Points on a hilly landscape, in no order, each with its height.
A ball rolls from a point to the lowest of its 2 nearest points, and stops where none of them is lower. Distance is the straight distance between rows; heights are no part of it.
mon: [115  91 142 167 124 136 127 101 124 121 126 134 100 125 122  81 141 125
 172 108  98 113 126 155 124 101 150 169 132 116 132 124 121 134 130  98
 113 122]  h=58.7
kada: [105 139 107 126 104  82 106 150 124 168  73 135 125 149  89 164 160 107
 139  82 110 155  96 132 131 147 146 107 163 122 105 106  95 110 141 152
 129 108]  h=11.3
zok: [ 84 165 168 149 137  62  89 140 158 190 120 167 115 143 103 209  99 139
 142 125 148 171 166 146  89 154 143 127 114 159  93 158 106 165 146 113
 107  96]  h=25.7
koru: [146 110 127 147  99 191 145 125 128 100 144 125  59 129 143 129 148 116
 119 174 103  98 154 130 125 130 118 128  98  98 158 131 101 134 136 122
 175  99]  h=64.3
Nol: [139 110 139 156 161  65 133 188 138 113 146 148 139 150 129 136  95 131
 131  84 170 159 186  89 138 142 114 146 160 172 125 152  90 160 151 117
 160  90]  h=14.7
Vifur: [153 136 109 108  84 101 144 183 173 168 115 147  99 133 102 228 125 147
  75 111 143 153 142 134 119 163 169  92 147 129 115  96  91 125 157 163
 120 101]  h=61.7
zuku: [133 120 159 178 119  91 156 170 139 133  99 178  46 144  93 142 125 121
 160  85  83 105 167 151 164 101 161 124 104 116 137  97  94 134 182 147
 154  66]  h=52.6
Rukop: [ 94 136 122 117  93 104 113 151  95 154  71  95 122 129  62 154 136  91
 159 155  60 113  64 137 142 176 172  85 118  98 121 119 125 104 157 114
 157 115]  h=33.0
vulu: [112  66 152 168 119 137 126 134 121 121 175 121 182 148 152  55 111 131
 153 142 144 125 126  98 107 120  97 157 148 137 112 155 135 107 108 102
 136 130]  h=30.6
gize: [150 123 145 137 119 122 140 114 127  69 149 153 135 163 130 160  99 142
 136 136 194 146 182 106 112  93  79 141 145 120 133 145 117 170 114 133
 158 123]  h=27.6
migek: [149 139 122 145 132  94 103 160 143 164 147 160 110 129 163  82 111 138
 137 117 138 145 106 105  98 172 178 151 110 153 139 124  95  75 100 100
  89 117]  h=9.9
topa: [166 136 142 151 119 115 134 176 147 123 144 171  92 112 144 204 102 175
 116  95 187 141 205 143 124 104 117 122 150 163 131 132 103 179 155 159
 141  87]  h=37.2
Movus: [201  90  92 120 127 123 137 191 162 147 121 157 104  94 134 133 120 106
 107  72 167 186 156 124 137 134 135 116 143 136 152 111 111 141 157 141
 138  92]  h=10.2
gep: [162 108 142 156 127 207 133 131  98  80 189 115  71 116 152 139 108 159
 109 140 140 122 226  89 125 105  95 157 124 168 165 147 152 152 116 110
 157  95]  h=54.9
dodu: [121 153 167 118 103 132 152 114 108 126 116 157  97 160  87 172 169 119
 153 154  98  73 144 150 156  83 114 117 127 100 122 119 108 171 160 172
 128 130]  h=53.1
pitu: [103 169 142 110 101  86  68 137 126 159 112 162 156 148  97 195 118 135
 142 116 141 188 100 128  91 162 128 123 169 119 116 117 116 122 130 138
 118 107]  h=15.8
gosom: [144 120 124 136 191  88 177 119 131 125 140 181  85  70 161 105 114 136
 100  70 173 158 155 117 123 124 139 139 116 118 194 126 131 166 158 149
 127 166]  h=17.3
rigo: [ 98 157 134 118 141 178 144 111 129  92 140  76 169 156 132  73 190 141
 159 161  99  98 106 114 172 102 131 110 111  96  97 118 143  78  80 166
 132 166]  h=44.9
vas: [129 128 114 141 154 178 159  78 150  52 154 127 140 116 210  52 139 168
 107 149 103 119 123 122 103 115 128 138 107  99 170 108 158  95 100 137
 146 144]  h=34.1
sesen: [103 161 146 158 125 173 132  37 109 107 144 146  79 121 147 158 122 131
 107 169 111 132 161  88 100 105  79 116 124  77 167 153 156 155 104 150
 167 128]  h=65.0
baz: [ 87 136 178 150 145  70 167  62 145 157 113 172 101  96 101 134 103 134
 157  83 109 136 149 130 143 106 111 158 155 123 124 134 162 158 141 120
  74 163]  h=55.1
kep: [132 131 129 145 131  90 136 207 137 116  78 169 123 163 126 140 138  94
 149  95 152 108 123 146 153 126 137 130 142 141 114 131  65 121 135 148
 105  77]  h=3.4
muleb: [173 128  94  56  83 186 104 128  65  92 140  80 115 131 147 176 120 111
  76 186 156 106 149 164  98 156  72 102 119 129 159 116 115 162 110 148
 160  98]  h=67.3
gom: [ 96 120 173 177 161  98 147  81 115 131 163 162 122 115 129 115  89 131
 123 102 132 145 172  71 125 130 105 175 154 157 142 152 165 121 131 102
 142 118]  h=31.2
mus: [140 114  69  64 114 161 112 123 116  86 121  62 169 122 149 133 173  96
 122 139 133 152  74 126 118 167 108 107 135 145 138 110 130 102 100 111
 133 155]  h=9.1
pelev: [191  71  80 128 141 174 193 112  87  91 147 163  50 112 176 139 108 110
 104 111 183 116 175 127 122  96  94  87 105 107 172 149 102 177 133 176
 175 108]  h=53.8
bodo: [142 159  93 132 182 127 127 138 171 140 117  89 114  92 154  74 161 140
 136 114  92 116  59 136 163 131 173 110  83 132 121  88 144  83 116 104
 117 170]  h=41.7
Digo: [109 172 167 147 135 105 126  70 154 157 116 177  93  92 100 231  61 165
  88 123 153 155 189 104 120 113 116 153 143 113 140 146 175 179 128 132
 103 120]  h=49.8
bifar: [132  99 136 152 188  96 205 121 108 137 140 186  69  91 120 142  79 132
  83  37 174 174 200  76 124 109 129 157 141 135 189 144 171 179 197 153
 144 149]  h=22.8
dob: [ 89 131 149 107  99 197 114 111 106 119 147  65 222 169 148  69 124 155
 111 192 115 129 109 137  65 148 101 120 100  98 106 129 169 105 137 127
 150 156]  h=31.8
ruf: [140 123 139 181 148 140 106 148  95 153  81 104 139 134 111  59 156  95
 162 150  66  53  43 142 171  88 171 141  86 126  99 136 157  98 113  91
 115 164]  h=44.0
kemu: [134 156 118  56 105 171 147 141 129 144 125  80 127 143  97 187 204 101
 136 165 113 112  90 123 173 130 142  65 134 102 100 108 111 133 148 168
 132 160]  h=22.5
lur: [ 95 145 164 139 104  93 110 168 121 141  99 172 128 153  93 168 135 117
 157 148 100  96 132 174 134 136 160 140 131 144 110 131  83 138 162 133
 110  77]  h=8.4
paned: [ 62 156 165  80 128 160 121  78 139  98 144  86 217 137 110  86 160 154
 143 166 117 139 131 147 138 122 124 109 122 100 106 103 149  85  98 188
 125 159]  h=40.2
runo: [139 124 160 139 126 155 144  71 132 110 197 162 107 127 119 147 122 171
 113 114 125 129 216 126 159 105  83 147 153 146 141 123 152 136 115 152
 139 129]  h=48.7
Fevit: [121 140 157 164 147 101 170  79 142 164 117 195  64  90 103 175  70 148
 105  72 119 149 189 121 141 107 103 143 170 112 138 149 163 168 168 142
 108 149]  h=53.0
deve: [127 147 125 145 113 106  88 153 158 165 132 130 107 126 113 148 107 153
 143 115 122 141 148 121 133 168 147 124 153 142 116 147 121 119 155  98
 153  89]  h=33.3
Zub: [ 90 167 150  83 111 103 115 155 115 141  91  91 130 137  75 186 184 109
 147 179  82 104  77 118 151 146 167 104 115  94 112  97 115 125 142 136
 116 167]  h=28.9
kozer: [132 139  66 144 147 123 105 203 102 183  79  64 141 136 114 135 125  86
 158 102 136 102  49 123 214 120 207 120 107 153  93 138 120  72  91  92
  70 121]  h=50.2
nepak: [159 150 102  87 133 174 127 155 130 136 121  39 119 167  96 150 197  89
 163 166  95  68  76 126 198  99 143  85  81 108  99  96 125 127 127 133
 139 145]  h=29.7
Leg: [135  83 143 144 164  75 129 177 139 128 134 124 178 138 135  59 106 144
 185 117 159 124 121 145 105 113 139 147 145 186  83 159 120 144 113  83
  76 142]  h=42.9
Segil: [149 117 103 130 139 100 152 136 173 164 137 158  71  86 129 118 140 143
  85  83  99 138 121 109 147 153 195 146 126 122 163  84 121 127 165 125
 134 126]  h=53.4
veg: [116 149 137 150 154 141 124 114 109 131 113  94 170 136 126  53 160 132
 158 119  96  57 126 182 168  86 148 157  95 169  79 134 180 109 108 102
  64 182]  h=57.4
numit: [169  74  56 117 108 192 161  72 104 129 169 148  41 111 149 160 149 122
  68 153 127 149 171 104 135 132 126  68  96  82 132 155 115 166 145 181
 181 121]  h=61.5
vev: [ 75 125 190 147 108 130  98 143 101 123 124 127 187 198 108 149 118 131
 151 165 144 124 131 136  84 115 111 142 146 133 101 152 119 160 132 114
 145 106]  h=19.9
tobif: [136 127 126 148 109 109 171 161 136 128  80 170  50 146 110 162 172  94
 136 100 116  81 163 153 186  86 131 116 126  94 136 120  95 146 159 165
 127 118]  h=49.9
rul: [143 111 113  67 114 126  91 107 147  90 147 107 209 101 125  97 103 133
 118 156 150 170 122 146 109 145 105 152 125 151 131 120 132 130 112  92
  89 142]  h=38.7
tori: [177 144  80 131 151 152 146 203 132 126  82  66  66 130 149 131 189 100
 114  98 133  86 104 122 181 113 149 100  87 128 142  83  93 105 101 144
 139 136]  h=41.9
Laz: [122  83 127 152 157 139 102 122 145 126 169 125 198 114 171  31  83 141
 123 132 133 158  83 139  83 139 117 153 113 137 121 143 159  92 109  83
 120 149]  h=33.2
lidib: [164 122 126 143 147  83 119 200 113 158 122 178 103 132 153  89  85 113
 140  95 151 150 145 122 101 150 148 154 124 192 132 125  67 118 124 109
  95  71]  h=5.9
dum: [184  85  59 118  85 175 190 112 104 125 124 146  49 116 149 161 147  84
 101 131 135 121 172 119 137 114 119  61 107  97 161 152  88 146 152 188
 185  68]  h=57.5
Moti: [165  88 112 111 147 150 126 149 130 151 134  91 112 152 118 106 137 111
 145  93 129 138 147 149 151 114  86 102 142 114 103 135 106 145 158 130
 167 115]  h=10.4
Gamag: [ 78 161 149 118 135 145 107 131 121 133  62  70 146 122 111 143 152  99
 151 174  97  90  37 122 135 115 166 110 100 103 105 138 139 121 119 116
 102 178]  h=34.5
Zevun: [157 109 146 137 124 136  69 133 113 152 160 128 156 131 114 100  60 133
 135 125 147 158 141 146 115 146  96 164 150 171 111 175 144 130 120  73
 119  93]  h=18.9
nud: [161 103 122 160 146 159 163 125  67  75 150 173  65 122 174 119  89 125
 124  88 191 144 166  84 100  89 100 128 124 132 204 150 122 164 142 141
 194 101]  h=57.3
nav: [ 90 144 131  98  86  83  59 160  79 210 128 124 157 135  73 173  87 118
 167 147 125 160  80 162  94 196 179 111 120 176 111 142 125 118 140 108
 108  56]  h=18.3
mobop: [140 157 114 106 125 132 120 135 163 129 137 136 136 114 161 131  99 138
 100 133 129 151  72 127  98 171 138 124 131 127 141 100 115  76 102 101
 109 147]  h=16.1
dol: [112 115 134 123 165 112 133  78 127  55 120 137 213 124 140  47 132 154
 127 104 153 152 160 119 131 102 110 146 126 123 125 111 134 102  93 150
 104 174]  h=30.5
fupu: [133 122  84 141 169  73 120 171 131 177  82 130 140 110 109 115 152 103
 153  80 142  91  70 122 200 114 195 134 139 155 102 148 120 105 120 123
  64 123]  h=52.5
fubi: [158 140 121 156 149 122 169 166 143 128  82 112  81 149 123 136 190  98
 147  94 136  60 136 134 190  63 141 123  98 134 119 100 110 130 118 144
 124 137]  h=46.4
digif: [115 113 167 111 140 137 132 137 131 111 136 112 178 168 101 115 141 133
 159 140 123  74 142 183 159  94 109 172 132 143  79 130 122 145 118 121
  62 145]  h=53.3
zep: [137 125 169 116  99 103 105 166 132  88 126 147 167 166 121 177  97 130
 130 159 187 130 161 149  95 122 103 148 142 152 132 139  98 173 133 119
 116  88]  h=23.4
ludin: [135 157 151 126 110 140 110 149 130 155 120 153 110 144  98 216 110 152
 119 121 155 150 180 140 141 125 118 103 159 126 119 145 125 176 192 156
 169  80]  h=33.1
ret: [125  74 161 177 190  60 144 184 107 130 147 166 136 152 139  78  93 154
 184  71 135 140 150 137 114 106 128 154 134 217 103 153 100 151 151 103
  63 128]  h=44.2
Zofu: [140 113  82  98 103 108 179 174 189 158  71 138 116 141  90 188 153 115
  83  87 121 115 139 118 153 122 203 112 150 113 113  96 107 140 174 173
 114 121]  h=59.3
sarir: [ 96 121 136 127  88 101  71 132  98 175 108 113 151 132 111 129 127 109
 148 133  99 129  67 160  83 169 170 128 112 153 124 129 117 100 132  84
 106 117]  h=20.9
pum: [ 99 121 137 173 144  82 139 168 100  77  95 192 100 163 116 131 150 113
 150  84 144 146 167 116 135 123 123 132 160 119 120 154  89 155 145 162
 139 112]  h=9.4
doguv: [ 45 135 197 112  93 107  94 137  98 148 128 110 196 176  96 147 159 132
 162 187 110 117  77 131  94 143 145 121 144 116 103 126 127 138 125 149
 115 144]  h=16.3
kef: [158  97  92 107 115 152  98 145 137  92 139  90 204 114 169  63  89 130
 107 158 138 159  78 147  65 153 111 148 102 158 126 115 144 107  91  66
  96 136]  h=36.2
forup: [167 139  81 111 115  99 178 143 174 175  81 142  85 102 101 165 157 120
  73 106  79 114 110 118 154 145 199 110 119 104 134  78 138 102 168 142
 121 156]  h=56.4
Movag: [104 180 148 120 123  92 126  51 136 120 128 182 128  79 107 173  74 181
  78 138 150 168 192 128 104 139 119 137 128  97 149 136 151 141  95 152
 101 149]  h=46.0
sili: [159 152 111  48  90 204 125 103  86 119 177  89 121 124 160 154 143 144
  74 217 128  83 117 185 101 144  85 111  83 109 159 104 151 153 114 168
 170 119]  h=69.9
Kav: [ 96 143  93 116 129  68 120 154 120 125  92 111 161 120 120 134 150 101
 132 109 144 142  81 114 121 176 166 128 144 157 104 117 117  76  93 107
  80 169]  h=16.7
fite: [150 122 147 124 111 142 156  73 131 123 186 145 101 112 143 159 155 176
  80 151 154 117 174 145 153 102  94 106 134 104 133  94 124 134  95 191
 158 139]  h=45.0
vis: [ 99 137 142 184 141  62 123 143 153 197 111 185  95 142  81 206  72 124
 135  81 116 158 196 144 137 136 155 130 127 162 101 172 119 154 186 116
 105  41]  h=22.4
vogiv: [115 136 152 156 158 119 149 114 125 126 124 124 122 142  85 103 158 125
 188  95 103  64 140 172 196  75 134 163 120 144  74 126 161 127 117 133
  64 173]  h=55.3
Paza: [ 71 122 163 150 108 159  99 102  90 157 123  85 198 154 132  73 131 144
 140 171  82 120  60 141  69 134 137 113 126 104  92 141 174 102 124 113
 155 148]  h=27.5
ripug: [ 59 146 110 131 132 125 108  88 137 124  99  92 215  96 136  64 136 130
 142 141 119 158  57 122  84 139 154 117 113 122 117 115 158  62  62 129
  83 184]  h=16.9
pizum: [115 150 167 157 147 124 137  88 130  93 143 154 194 124 166  49  91 178
 104 115 146 162 172 107  78 115 116 156 111 150 141 108 146  84  94 126
 117 148]  h=26.5
Kazip: [170 127 133 114  94 122 115 132 151 124 153 153 117 116 129 202 145 177
  86 133 186 133 172 150 130 118 113 120 147 115 136 104 108 159 123 176
 137 135]  h=41.1
nikap: [ 95 125 155 150 111 123  77 123  96 157 100 117 199 142 141  92 120 148
 150 153 117 147  88 141  47 128 145 132 129 146 101 147 132 115 129  80
 100 141]  h=23.9
muboz: [ 99 146 143  91  95 164 111  83 123  81 172  94 211 140 132 116 132 149
 127 184 145 165 135 126  91 138  99 108 117 113 127 111 150 110 105 144
 152 158]  h=36.1
Gov: [173 115  76 105 122 115 131 158 176 137 129 144 122  96 137 144 130 112
  95  87 179 184 101 111 122 162 135 129 134 118 155  89 117 104 117 132
 131 141]  h=15.1
gafu: [120 134 148 173 155  71 115 133 140 130 117 161 124 139  92 196  55 136
 134  78 155 172 191  93 135 119 125 133 156 152 119 165 125 170 164 110
 139  87]  h=18.7
vili: [126  98  88 124 150  98 147 189 118  88  67 120 120 144 129 135 148  67
 143  90 181 147 101  88 134 117 135  82 120 110 137 128  74 120 127 150
 153 131]  h=21.6
ramu: [134 109  68 106 123 187 131  85 118 100 151 130  58  99 170 157 160 135
  61 166  78 145 109 129 132 150 116  81  99  80 164 115 122 147 130 156
 176 138]  h=66.3
sedel: [117 141 173  98 102 198 104  88 133 137 198  78 162 154 130 128 138 137
 147 181 138 108 172 157 112 122  69 136 115 142 129 121 176 159 136 123
 165 127]  h=64.2
Baf: [152 155 154 134 125 129 127 109 139 107 140 151 146 126 168  95 112 175
  94 141 133 121 136 127  91 132 115 147 132 133 137 106 112  94 102 121
 107 158]  h=22.0
bipoz: [ 58 131 150 168 132 105 126 112 135 126  80 111 211 123 130  48 141 158
 165 134 108 112  89 127 101  96 168 152 126 108  91 130 158  91  76 135
  60 190]  h=21.2
febeb: [114 130 150 114 126 124  89  81 131 156 164 130 181 136 114  88  75 141
 137 145 119 130 101 152 140 161 104 153 157 113 106 161 164 100 123 105
 136 123]  h=22.6
Gasid: [130 135 136 126 114 112  53 166 106 180 127 124 155 135 108 140  67 113
 152 139 151 164 142 167 101 164 147 117 108 187 105 168 116 128 151  77
 104  56]  h=15.7
difat: [144 130 106 146 102 145 122 108 130 158 117 158  95  99 129 174 103  86
  96 107 148 172 136 105 124 130 118 113 154 106 169 145 135 132 149 116
 178  93]  h=36.4
saz: [101 155 131 124 113 133 136 109 118 130  99 127 112  98 157 142 151  98
 103 169  88 106  96 114 120 159 104 105 123 130 154 139 126 114 145 101
 154 153]  h=44.4
Mobib: [124 127 118 135 113 146  96  93 131 137 147 158 145  78 143 146  90 106
  98 131 131 186 101  65 112 151 113 141 155 144 164 151 145 105 135  89
 141 113]  h=31.7
Vupi: [186 107  89 124 110 163 148  98 110 106 158 138  92 113 163 173  96 120
  95 138 195 139 173 125 116 123  64  86 121 101 163 158 134 161 114 141
 196 125]  h=49.7
fasil: [118 123 107 138 134  73 157 146 144 112  88 175 113 136 105 172 128 131
 106  89 157 168 169 106 127 128 133 120 179  88 120 145 104 180 166 168
 135 121]  h=15.2
lus: [131 124 124 175 126 183 137  80  72  95 147 158  66 126 173 135 113 126
  98 145 141 127 170  64  93  98 107 117 113 105 189 162 130 140 121 144
 203 100]  h=60.9
lak: [133 122 151 146 180  70 145 112 152 120 134 167 120  94 156  93  91 136
 147  84 163 151 163 124  95 122 123 161 110 169 157 140 129 154 129  96
  99 165]  h=21.9
Sapav: [123 105 152 174 167 128 172 102  92 103 179 184  78 108 121 152  79 114
 108  71 161 156 204  58 149 118  84 149 158 144 170 157 166 150 151 138
 148 146]  h=27.9
sirit: [149 124 110 160 175 153 116 211 101 142  82  72 143 143 132  84 147 104
 160 121 108  58  65 117 215  80 180 135 106 151  89 134 123  99  93 109
  97 130]  h=47.5
nuv: [110 158 102  86  98 154 131 125 118 138 137  55 177 135 107 132 160 112
 148 161  82  83  31 146 132 159 145 138 113 145 120  81 159  56 105 107
  95 162]  h=12.4
kekir: [126 149 121 117 134 113 133  88 170 131 134 132 134 106 115 128 123 163
 114 117 131 140 154 110 142 162 128 126 168 105 122 146 143 129 143 134
 143 137]  h=37.4
fulem: [100 103 138 135 108 160 139  99 130 125 157 120  80 143 110 157 117 115
 126 163 108 121 173 106 148 143 108 135 138  98 128 169 130 151 141 115
 167  98]  h=61.4
gor: [163 145  90 119 154 172 113 165 150 127 109  47 116 138 124  99 184 124
 131 127  98 109  76 136 188 123 134 102  95 118 101 104 125  97 100 123
 137 170]  h=35.9
guni: [132 146 145 151 155 106 148 119 126 120 105 161  66  69 158 114 136 124
  74 143 102 105 125 124 122 135 142 115 108 135 163 122 123 132 154 111
 150 161]  h=49.1
Pokal: [ 97 142  93  96 142  95 116 130 118 125 115  78 230 115 124  96 131 136
 148 121 133 142  47 118 126 165 170 124 134 163  99 119 143  23  58 123
  57 190]  h=11.7
muf: [ 71 146 170 162 126  86  96  95 141 135 119 151 186 123 133  80 135 169
 154 143 117 165 119 126  76 120 150 149 125 134 101 129 131 108  89 123
  71 157]  h=24.2
Nubad: [182 128 110  79 112 188 109 166 121 122 104  72 123 140 153 102 123  92
 112 172  89  85 104 198 109 134  81 135  97 136 141 104 124 137 113 108
 131  93]  h=62.8
dipa: [176 101  72 116 142 165 120 120 135  80 136 122  98  97 196 133 114 115
  86 142 162 139 120 139 104 129  83 110 109 107 175 124 124 156 108 122
 168 137]  h=45.3
Levud: [ 96 119 124 110 102 144 135  87 149 150 159 106  97 130  88 156 130 121
 130 173  76 141 117 114 158 160 131 115 129  61 114 127 151 130 147 121
 170 135]  h=58.6
givuf: [ 85 130 128 102 127  96 113 110 122 151 121  66 193 127  95 111 160 133
 139 147  92 101  51 125 165 151 178 124 131 132  86 105 153  57  76 130
  92 165]  h=6.5
bugub: [107 171 157 130 142 132 122 102 128 158  85  96 170 126 120  92 141 109
 138 181  60  54  30 147 136 108 170 127  71 108 103 109 187  99 116  95
 105 181]  h=39.7
firar: [134  89  88 125 136 192 111 112 136  94 133  77 141 134 195  67 145 121
 136 161  74 103  65 155 105 116 134 149  96 120 142 119 151 123 124  92
 135 116]  h=44.7
babo: [111 103 106 153 137  82 123 135 149 178 150 167  95  87 111 108 118 149
 128  81 119 160 104  78 130 144 217 158 155 134 153 142 128 133 173 108
 124  93]  h=55.6
Pevu: [ 98 137 139 130 150  61 128  89 145 194  67 158 112 112  80 128 117 108
 157  84 106 119  97 138 143 115 128 145 161  96 108 150 136 155 128 134
  73 138]  h=56.8
nen: [136 122 169 131 123 123 161 101 134 108 166 139 113 157 116 141 130 157
 145 109 115  82 178 172 157 104  95 171 151 151 114 106 133 149 126 132
 101 147]  h=51.3
zem: [162 125  98  50  91 164 108 162 102 108 113  84 136 137 122 147 104  86
 107 174 140 111 130 167 127 166  87 116 122 134 143 140 111 155 148  96
 146  86]  h=65.1
Pul: [119  94 146 152 135 132 114 110 118 125 163 153 132 111 159  88 111 112
 112 146 105 130 116  69 133 134 112 149 157 133 142 153 137 110 129 104
 154 118]  h=27.4
zarat: [117 123 148 113 123 152 110 102 103 126 157  86 161 159 117  89 150 119
 170 139 139  95 153 183 121 133  67 140 143 144 105 163 163 154 136 112
 147 137]  h=62.1
pufo: [126 104  87 112 136 133 120 115 118  90  76  97 140 122 148 121 157  80
 149 121 137 150  64  95 118 133 135 104 136  95 139 143 104 120 125 127
 145 163]  h=16.2
Nufe: [140 164 128  99  77 171  96 140 113 152 143 116 104 129 115 228 124 140
  92 152 170 158 150 133 103 158 115  75 134 108 147 118 136 144 150 154
 185 104]  h=27.0
nopu: [ 89 146 109  90 119  96 152  68 168 116 123 162 156  82 110 145 133 161
  81 121 148 171 168  98 139 138 124 123 155  81 140 116 144 134 116 176
 103 164]  h=41.8
vifa: [149 124 125  86 114 142 127 161 148 153 119  84 110 154  94 168 171 121
 114 136 123 115 136 167 164 134 123 100 127 112  99 102  98 155 166 149
 148 125]  h=16.0
bar: [157  74 117 147 135 111 140 181 140 157 118 145  95 138 109 121 114 102
 153  57 148 166 158 138 151 117 120 106 145 111 121 138 108 145 172 145
 160  64]  h=6.0
lef: [198 125 113 133 147 173 144 176 126  99 150 114  68 127 165  79 102 144
 127 121 122  95 165 135 123 129  85 155 134 141 154 116 120 140 115 125
 152  94]  h=15.9
Vubi: [109 126 119 103 150 164 168  65 138  83 167 113 147 133 144  78 149 130
 124 165 108 118 138 104 161 125  99  99 120  94 105 143 111 105 118 152
 149 166]  h=50.3
vatu: [152 100  80 115 131 199 136 124 152  70 157  98 153 127 205  77 146 132
 103 167 116 131 110 140  85 135  86 121  93 116 156 112 151 124  95 122
 150 140]  h=40.1
zisal: [100 141 128  81 118 150 158  70 161 120 171 104 127 102 114 132 155 138
  93 180  80 133 110 102 165 139 125  99 129  77 132 115 148 105 110 159
 139 157]  h=55.0
mel: [ 96  90 141 182 147  69 153 104 140 160 150 153  89 110  89  84 120 142
 178  86  86 112 118 107 142 125 184 178 150 133 140 140 144 141 145 106
 124 108]  h=57.1
zepop: [171 122 139 140 155 119 125 197 125 122 159 142 108 147 170  84 103 154
 120  92 152 145 166  96  96 130 110 162 144 174 154 113 106 127 125 116
 147  83]  h=10.1
Kina: [139 160 141 115 119  68 127 122 172 162 108 193 102 132 117 195 119 156
  87 115 127 145 142 121 119 151 161 136 143 138 117 101  91 142 136 146
  98 113]  h=63.8
mizad: [127 166 143  88  95 144  79 112 127 157 166 115 154 139 108 188 126 140
 134 150 148 164 109 119 116 163 104 105 150 108 129 123 148 120 144 134
 165 123]  h=21.1
kolup: [118 184 193 154 113 116  82 117 155 164 152 144 120 140 123 175 102 157
 128 140 135 135 174 125  96 138 136 146 118 160 114 141 131 134 131  96
 139 104]  h=29.6
gomos: [128 117 109 133 166 157 160 115 131  67 152 130 107 101 175  33 149 141
 135 102 128 105 113 107 141 112 145 169 114 116 169 128 144 116 115 139
 129 158]  h=28.1
Zumo: [174 128 114 121 156 139 159 182 142 105 126 140  73 107 166  71 146 122
 147  93 133 100 116 131 142 106 154 151 125 132 154 119 104 122 134 129
 117 126]  h=22.2
Rinu: [170 115  76  94  97 120 145 188 127  88  92 144 135 147 116 174 153  73
 125 114 203 161 134 110 136 111 102  78 133  95 132 121  77 144 131 172
 141 121]  h=26.2
dufer: [155 139 112 117  90 204 135  87 124 107 166 116 101 139 161 127 148 137
 108 206  85  74 114 150 115 127 109 127  87  94 145 108 143 123 108 131
 169 124]  h=67.8
vali: [162 111  99  93  94 120 147 123 111  84 151 153 152 182 118 171 143  92
 142 153 193 164 146  87 128 112  81  93 144 101 117 154  82 164 123 168
 166 120]  h=30.9
Vovif: [168  98 124 105 157 114 121 148 150 118 143 105 174 106 142  60 121 138
 140 113 158 145 129 134 133 107 116 151 142 158 118 116 115 137 114  94
  91 142]  h=41.2
Karob: [155 110 148 147 118 180 158 101 104  66 176 112 130 134 155  86 116 179
 135 122 130 121 216 121 116 100  80 154 148 168 136 137 150 152 115 114
 121 118]  h=51.7
Sis: [120 157 141 107 101 155 122 153 105 109  72  89 131 124 142 128 162  88
 137 186 106  75  75 159 112 135 150  99 104 128 137 114 117 114 126  99
 119 159]  h=39.3
borot: [103 100 127 175 145  46 114 185 128 176  86 174 119 159  99 136 136 105
 167  63 119 134  97 140 143 139 160 119 151 142  90 138  87 112 141 158
 119  88]  h=7.6
pagi: [ 67 136 187 210 183  77 162  95 112 146 156 187  94 131  98 173  71 157
 132  60 115 159 180  48 129 101 112 185 156 169 134 149 166 153 131 141
 108 102]  h=34.4
lozo: [158 109 147 127 105 169 113 142 146 152 125 101 105 137 130  90 136 121
 165 146  93  90 117 189 125 117 117 155 104 140 135 102 128 131 125  87
 129 103]  h=60.5
zozon: [ 79 155 189 148 128  69 106 120 129 154  91 145 154 146  95 131 143 147
 172 155  79  89 106 153 120 104 159 147 136 149  98 129 117 160 144 126
  76 126]  h=12.3
Tize: [118 151 127 132 143 151 117 107 121 115 123  98 182 138 149  53 157 130
 142 127 119  87 140 168 126 126  97 149 128 153 108 142 164 100 106 101
 117 164]  h=59.8
baga: [126 162  61  58 130 189 145 121 116  93 135  44 168 104 146 160 181  99
 116 147 112 121  50 147 152 140 118 115 104 136 127  79 166  54  84 130
  97 172]  h=17.9

For each start below, name the point where the ball stops.
digif: kep
Digo: lidib
lus: lidib
numit: lidib
fulem: Gasid
Karob: kep
tobif: bar
ramu: lidib
sili: Segil

Call two points neighbours if one is among the 2 nearest of the other. Go from one point of each pair to the other, from neighbour to neighbour, staying as low as possible. Name the highest point that can't be avoided.
mus and givuf: baga
Gasid and givuf: muf
lidib and bar: mobop
Pul and gosom: gom
